Points, in no order, along strands that fork and pass close to each other.
Points whose rows are less than 42.1 apart are linked; no others are. Some points are linked to none.
q_508: [ -1  -4   4 -11  11   7  10 -17   4 -12   7  35  11   2 -12  -7 -27   5
   0  -4  10  -8   5]
q_287: [ 13  -3   3  13  22  21   6   6  -5 -25   7  23   5  -4  -5  10 -27 -18
 -24  -2  30 -15   0]
q_895: [ -2   5  -4 -22 -12 -23  14   5  17  -2  -2   8  -1 -10 -12  -8 -20  10
   3 -24 -18  21  -7]
q_660: [-13   7 -12  -3 -22  -4  26  -5  -2  -2  -4   3  11  -4   2  -3 -14   8
   9   3 -26   6  -9]
q_46: [-10   2   7 -18   0   8  12 -20  12 -10  -3  29   0  -9 -10 -13 -23   2
  -8  -6   2  -5  -1]
q_420: [ -3   8  11   5  -4   2  -9   1  -2  -8  18   6   1   3  -5  15  -6 -26
 -18  15  11   7   6]
q_351: [ 18  -7  -6  -4  22   9   3  -6 -12 -10   5  16  11   7   2  -2 -14   8
  21   6  21 -16   3]
q_600: [  3  -2   1  -2   3 -12 -11  -8 -14   1  15   8  10  11  -1  15   8   1
  14  17  11   4  14]
q_810: [  1   1   6 -18  -7 -12  -5 -15  -6   1  15   9   3  -1  -3   8   1 -10
  10  16   9   9  12]
q_120: [ -2  -3  12  17   5  -2 -24  18  -6  12  10 -12   4   9  -9  14  26  -3
 -17  -1  13  -6   8]
q_918: [ -1   8  14  -2  -8  -6  -7   8   4   3  14   1   3   0 -17  12   1 -11
 -14  -3   2   9   2]
q_395: [ -7 -10 -19  33  10 -13  -3  -6  -7  -3 -14  -9   3  18  -5  35  26  22
 -14  10 -19   8 -11]
q_865: [ -3  -2 -11  17  -1 -20  -5  -5  -2  -8  -8 -16  -2   5  -5  36  26   8
 -18  12 -19  23 -12]
q_662: [-14   7  -4 -15 -18  10  19  -4  16   8 -18   8  -7 -11   9 -28 -18   6
  11 -14 -20  -4  -9]
q_796: [ -1  -1   0  12   5  19 -20  11  -1  23   1 -19  -9  17  -5 -11  23  -1
   7   1  14 -29   3]
q_312: [  5   4 -14  -6 -13 -22  21  -3   3 -27  15  -4   8  -2  -4  18 -19  -1
 -12  -3 -29  21 -11]
q_848: [ -7   8  -5   1 -20   2  -3  -3   0  19 -13 -30 -17  -2  10  -7  30   1
   9   9 -14  -6  -8]
q_807: [ 7  5 -2  4  2  3  3  2 -4 -5  7  7 13  6 -6 11 -8  7  5 -1 -3 -6 -3]
q_223: [-12   1  -4 -15 -28  -5  12  -5   6  25 -12 -14 -15  -8  18 -34   0   5
  30  -2 -23   9   8]
q_896: [ 15   8   7 -17   3   8  -8  -3  14   8  -3   4 -17  -6   0 -14  -2  -3
  11 -17  12 -18   4]
q_441: [ -3   0   3  22   9   8 -15   7 -12 -13  16   8   8  15   1  19  -4 -24
 -17  25  22   1  10]
q_510: [ -2 -10 -11  35  17  -1  -6   6 -15  -3  -3  -6  16  21  -5  25  17  22
  -4   8  -6  -2  -6]
q_347: [ -3   5   2  -5  -9  -2  14 -15   1 -19  13  13   7  -3  -4  11 -24 -14
 -11  15  -9  11   1]
q_760: [ -8   8   6  -2 -16  -9   8  -3   3 -13  15  -3   1  -3 -11  16 -11 -23
 -17  15 -15  28  -2]
q_640: [ 20  -8 -10  16  16 -11  -1   0  -9 -40  20   7  12  13   4  29 -22 -10
 -20  12   3   2   8]
q_696: [ -4  -8  11  30  20  10 -18  24 -14 -10  16   3  22  12   4  15  -2 -16
 -23  13  22  -3  12]
q_77: [ -3   9   5  -5 -14 -12  -1  -5  -1  -5   7 -16  -4  -7  -5  17  11 -19
 -13  18 -10  27  -6]
q_492: [  3   8   6   4   6  18   7   2   6 -17   8  18   2  -7 -13  10 -22 -13
 -24  -9  11 -10  -7]
q_968: [  3   4  11   9   4  12 -17  19   1  16   7  -8   1   8  -9  -1  14  -1
  -6 -11  13 -19   3]
q_773: [ -9   3   5 -19 -20  -1  24 -17   0 -11   5  11   8 -14   6  -3 -16 -10
  -5  18 -13  14   2]
q_763: [ 10   4  -4   2   4   6  21 -15   4 -41   9  15  -9 -12  -2  18 -35 -23
 -29   4  -1   2  -1]
q_727: [-15   1  -1 -20 -28 -11  31  -4  -1   2  -4   0   9 -15   8 -10 -11   4
   0   7 -27  22  -3]
q_793: [ -3   3  14  -1  -7 -13 -19  12   0  15  14 -16  -5   4 -18  10  25 -11
 -15  -1   6   9   7]
q_40: [-23  -1  -5 -10 -32 -25  24  10 -11  27 -12 -30 -12 -15   9 -21  12   5
  10   1 -22  34  -4]
q_531: [ 15   0  -6  -4  -6  -4  -9  -6  13  17  -5  -9 -18   7  12 -20   1   6
  42 -14 -12   2  11]
q_819: [ 15 -11   1  16  22  26 -18  15  -3  15  -2 -11  -3  18   3 -19   3   9
  27  -7  14 -22   3]
q_872: [ -8  15   4   6 -11  19  11   2  10 -12   7  11   2  -5 -12  11 -18 -20
 -24  -1  -6  -1 -13]
q_846: [ -1   7  -9 -15 -16 -23  22   6   9 -10   5  -2   5 -10  -7   7 -15   2
  -5 -13 -24  25 -13]
q_556: [  6   3  -4  12   5  25  -7   9   5  17  -6  -7  -6  13  -3 -18  -1   7
  24 -10   2 -19  -5]
q_131: [  6  -5   0   7  15   2 -18   2 -16   3   6   3  11  13   3  11  14   4
  11  12  21 -11   8]
q_399: [ 21   3  -7  -2   6   0  -7  -4   6   2  -6   1  -5   5   8  -8  -5  13
  34 -12  -6  -7   3]
q_744: [ -9   1 -14  28  -5   0  -9  -5  -3  25 -19 -24 -21  16   5  -7  31  17
  23   2 -14  -6  -3]
q_143: [-15   4   9 -27 -26  -8  10  -5   3  20   4 -15  -7 -13  -4 -19   8 -12
  -1   7 -11  17   0]
q_34: [-13   1  11 -34 -15  14  14 -21  16   1 -14  11 -14 -26   8 -30  -8  -5
 -10  -3  -2  -5  -2]
q_882: [ 31   0 -10   1  17   1   1   2   3 -13  -4   4   2   5   5   0 -14  20
  25 -18  -3 -12  -1]
q_962: [ -5   2  -1   3  -8 -20  -8  -6  -1  -3  -3 -25  -8  -1  -6  25  28 -10
 -18  20 -11  33 -10]
q_657: [  4  -8  -1  16   9  -9 -28   4   1  24  -9 -22 -19  17   1   1  39  17
  14  -6   0  -7  12]
q_212: [ -6   6  -9  -5 -22 -12  -1   3   3  19 -17 -42 -25  -9  11  -8  34   1
   6   2 -21  12 -11]
q_622: [ 17 -10  -3  13  32  -1 -28  17 -12 -11  -4  -3  11   5  18  17  22   1
 -11   4  31 -14   4]
q_384: [ -7 -26   2  38  38   3 -19  17 -22   4  -5  -7  28  15   7  16  24  15
 -14  12  14  -6   6]
q_781: [ 13 -14   9  12  35  14  -6  24 -16 -16  10  13  24  -6   9   0 -14  -9
 -14  -5  38 -16   7]
q_802: [  7   3  -2  10  -2 -11 -19   7   1  17  -4 -16 -10   9  -2   1  22  13
  20 -10  -7   0   3]
q_472: [  9   3   6  -2  10  13  -9   3  -6  -2   9  12   2   1  -2   1  -2 -13
  -5   2  30 -18   4]
q_356: [ -2   3  -4 -14 -16  -1   3 -10  12  19  -9  -1 -13   0  13 -28  -6   6
  38  -8 -15   2   9]
q_435: [-20  10 -11  -8 -27 -12  13  17  20  22 -18 -10 -17  -9   6 -25 -13   4
  15 -25 -24  11  -9]
q_916: [ 14 -14  -3   7  28   7 -12   8 -20   0   9   8  19  13   9   1   2   9
  19   8  29 -15   9]
q_398: [ -2 -23  -5  41  33   4  -9  18 -20  -1  -6  -9  26  18  -1  16  17  29
  -8   0  -1  -6  -3]
q_315: [ -1   9 -12  14  -7  13   4   6   2  14 -11  -8  -3  10  -1 -12  -3  13
  26 -10 -14 -10 -12]
q_598: [  0   1  -5 -14  -6 -15  19  -6   9 -10   5  21  11   2 -11  -4 -27  16
   6 -17 -19   4  -1]
q_99: [-14   2   8 -24  -3  17   8 -23  16   0 -12  24 -11 -11  -5 -29 -15   1
   0 -10   4 -12  -1]
q_845: [  7 -14  -2  19  27 -11 -31  11  -7  -9  -6  -4   9  11  11  30  29   3
 -21  13  18   0   7]
q_502: [  3 -13   2  24  21  20 -24  17 -10  21  -3 -19  -1  20   0 -11  24  11
  14  -3  15 -24   4]
q_715: [-14   7   0 -22 -18   4  29  -9  15 -13 -10  12  -2 -24   3 -11 -22  -1
 -18  -9 -19  10 -14]
q_762: [  8   7   3 -11   1  10  17 -22   4 -27  -4  19 -12 -25   1   7 -22 -24
 -23   4  14  -3  -2]
q_507: [-17   1  -2 -26 -17   2  25  -8  19  -6 -23  14  -9 -23  13 -31 -23  12
  -2 -18 -22   7  -9]
q_478: [-10  11   3  -8 -16   5  20  -4  17 -20   4  10  -3 -18  -8   6 -24 -19
 -28  -6 -16  16 -13]
q_455: [  9   7   9 -29  -1   3  11 -23  12 -11  -7  14 -20 -29  -2  -5 -10 -16
 -15  -8  15  -4  -1]
q_151: [-15   5   1 -15 -29 -15  10  -2  -2  27  -5 -21 -11  -8   4 -20  15   1
  14   3 -16  15   0]
q_452: [  3  -4  -4  -4   7   0  20  -7   4 -19   9  27  17   7 -14  -2 -33  14
  -6 -15  -8  -6  -3]
q_24: [  2   4  11 -38 -12   5  11 -22   9   0  -5   6 -16 -25   7 -15  -3 -15
  -4   1   8  -4   1]
q_335: [  2   5   1  -5 -11  -4 -13  -4  -2  16   1 -17 -11   2  -1   2  26  -1
   9   9   2  -5   0]
q_266: [ 19 -13  -2  -1  35  17   5   2 -15 -14   3  25  11   1   1  -8 -22   3
   9  -2  37 -20   3]
q_97: [-15   2  -8  16 -14 -10  -6  -8  -6  28 -12 -27 -22   8   1  -4  40  11
   9  11 -13  -1  -2]
q_267: [-11   3   3 -19  -5  11   3 -10  23  11 -11  17 -12  -2  -2 -35 -16   8
  15 -19  -5  -9   3]
q_624: [ -4  11  -8  -2 -12  12  16  -4   4   3  -8   3   4  -1   2 -10 -12   7
  15  -3 -14  -9 -12]
q_17: [ 14  -4   1   7  10 -21 -18   8  -4   3   1  -8   4   8  -2  16  19  20
  12  -8  -4   8   8]
q_228: [ -7   5  10 -26 -19  -9   0 -13   0   9  11  -5  -5  -8  -1  -5   8 -18
   2  16   3  13   5]
q_973: [  4 -15   2  12  18 -23 -26   2  -8   2  -3  -8   5  11   1  26  32  14
  -4   8   6   8   9]
q_645: [  0  -9  14  19  24  21 -10  26 -14  -5  14   8  25   6  -2   3  -8 -12
 -18   2  27 -12   5]
q_840: [ 19  -8   6  10  32   5 -20  23 -14 -12   4   5  14  -4  16   7   8  -8
 -11  -3  40 -17  10]

A fork is a point with three links, a tip a point with one. Leave the first point through the second and follow the links. Name the first fork or tip that comes.
q_347; q_760 => q_384
q_312; q_846 => q_99
q_351; q_916 => q_151
q_796; q_968 => q_802
q_143; q_228 => q_266
q_645; q_696 => q_624
q_99; q_46 => q_312

Follow the links from the first point to the second, and from the first to the third. Name the last point that the two ways share.
q_478; q_762; q_452 => q_99
q_502; q_452; q_455 => q_99
q_120; q_773; q_492 => q_624
q_508; q_760; q_441 => q_624
q_895; q_918; q_872 => q_662
q_968; q_598; q_715 => q_662

A fork is a point with three links. Follow the links from the first point to the second and name the forks in between, in order.
q_973; q_99 => q_624 > q_662
q_77; q_696 => q_624
q_335; q_793 => q_802
q_846; q_918 => q_99 > q_662 > q_624
q_916; q_223 => q_151
q_99; q_796 => q_662 > q_624
q_657; q_727 => q_802 > q_624
q_962; q_846 => q_624 > q_662 > q_99
q_312; q_872 => q_99 > q_662
